A landscape with many valleys, sampled at points; each row gives a point and its height.
A ball rolls from a point to whichever of its 3 nearest points has the largest drop for the distance, and stops where none of them is lower. Distance is the straight distance between rows; heights are no part of it.
Q685 h=720: [125 110 113  55 151 130 130 179 130 128  70 114]
Q7 h=151: [157 139 109 147 138 129 198 123 135 114 152  87]
Q870 h=632: [170 191 120 139 136 167 140 107 178 147 137  77]
Q832 h=415: [ 83  90 123  97 133 101 113 136 151 142 125 154]
Q560 h=312: [178 172 140 149 149 126 137 101 141 138 139  84]
Q558 h=68: [ 94 105  98  83 132  79 106 131 125 105 156 177]
Q219 h=383: [156 128 133 163 141 120 173 111 127 116 143  85]
Q792 h=95: [117 107 127  41 136 105 118 153 101  97 104 162]
Q339 h=235: [155 146 102 133 139 138 208 126 146 114 163  84]
Q717 h=125: [107 105 108  63 124  98 115 141  97  83 136 183]
Q719 h=179: [165 165 162 155 129 103 116  86 115 138 140 104]
Q284 h=422: [156 137 157 169 131 113 145 105 114 128 141  96]
Q127 h=96: [ 83 109 102 102 140  80  99 119 129 112 171 180]
Q281 h=895: [109  77 140 156 132 129 136 139 139 144 116 130]
Q657 h=69: [128  95 108 159 128 140 181 158 125 115 104 104]
Q449 h=530: [ 97 151 138 177 118 149  44  97 123 150 167 175]
Q307 h=174: [133 116  96 141 124 143 209 160 117 106 121 101]
Q782 h=168: [ 85  97 113  93 143  96 112 129 144 125 157 169]
Q517 h=166: [154 162 173 156 114 107 101  85  96 138 143 126]
Q342 h=347: [173 199 125 142 113 163 114 105 175 153 117  88]
Q630 h=553: [145 130 169 176 124 116 119 101 106 135 143 131]
Q599 h=180: [170 185 146 146 132 121 119  93 139 150 128  85]
Q708 h=205: [122 112 126  61 122 121 110 153  84  75 122 185]
Q362 h=270: [116  91  99 129 134 144 164 178 133 128  78 113]
Q323 h=607: [ 97  95 113  80 135 120 133 159 142 139  88 127]
Q662 h=520: [178 193 121 148 117 164 132 110 183 146 118  88]
Q969 h=264: [144 131  87 102 111 165 232 190 115 100 120 108]
Q572 h=202: [129 158 166 166 100 125  83  91  93 136 151 145]
Q295 h=493: [ 97  82 115 122 130 132 145 158 142 142  87 119]
Q768 h=161: [ 83 105 103 110 143  99 101 122 150 137 167 171]
Q598 h=337: [131 115 136  53 137 121 116 164  84  83 105 167]
Q61 h=777: [ 97  97 150 166 132 133  88 113 140 153 154 164]
Q793 h=482: [119 121 170 183 116 128  96 106 114 136 148 144]
Q707 h=316: [ 90  96 122  64 141 100 122 141 133 125 117 151]
Q128 h=158: [154 196 148 126 107 104  81  76 129 169 119  97]
Q743 h=372: [140 107 156  64 139 168  95 171  77  66 108 179]
Q473 h=105: [161 201 109 152  87 151 102 105 168 164  92  94]
Q364 h=857: [ 84  94 137 144 131 124 103 114 149 155 150 149]
Q725 h=936: [111  80 130 158 126 133 145 142 128 135 104 121]
Q801 h=159: [ 87 102 113  69 136  89 118 133 127 119 135 161]
Q943 h=201: [141 121 103 158 138 134 204 149 121 103 129  96]
Q682 h=282: [120  85 104 147 127 142 162 171 142 129  86 110]
Q632 h=146: [151 200 123 141  96 135  88  95 156 167  87  88]
Q109 h=536: [142  95 133 170 131 123 170 129 123 114 129 106]
Q120 h=646: [ 91 126 143 169 125 149  63 103 135 155 172 170]
Q692 h=395: [170 158 116 144 150 136 176 113 154 129 155  78]
Q299 h=157: [124 106  93 135 122 158 190 185 122 120  87 107]
Q891 h=466: [133 108  89  94 140 169 166 200 136 128  73 112]
Q672 h=155: [164 193 139 130 114 116  97  79 137 160 117  86]
Q551 h=278: [143 135  92 124 133 149 221 140 148 112 157  84]
Q529 h=535: [144 112 140  40 150 125 132 174  99  97  87 139]
Q246 h=333: [114 150 156 179 102 147  69  87 103 143 158 166]
Q463 h=345: [111 138 169 179 113 142  82  96 109 141 158 161]
Q478 h=721: [ 90 130 119 154 142 126  64 106 145 155 184 179]
Q821 h=943: [ 95  76 137 145 129 130 124 129 141 144 125 140]
Q483 h=160: [153 187 162 137 101  95  86  77  99 138 141 109]
Q201 h=318: [147 108 145  59 138 138 107 168  79  68 109 174]
Q526 h=694: [113 102 161 181 122 133 120 113 128 135 134 135]

For each start below, name the point where the ball stops.
Q782 -> Q558
Q870 -> Q473
Q630 -> Q473
Q793 -> Q473
Q449 -> Q473
Q685 -> Q657
Q969 -> Q657
Q362 -> Q657
Q707 -> Q558

Call two points neighbours if one is among the 3 nearest of the other. Go from one point of each pair to the other, from neighbour to neighbour, staying as low as possible. Name the highest point that can't be avoided.
Q657 / Q558 -> Q323
Q657 / Q473 -> Q692
Q792 / Q558 -> Q717
Q657 / Q7 -> Q943
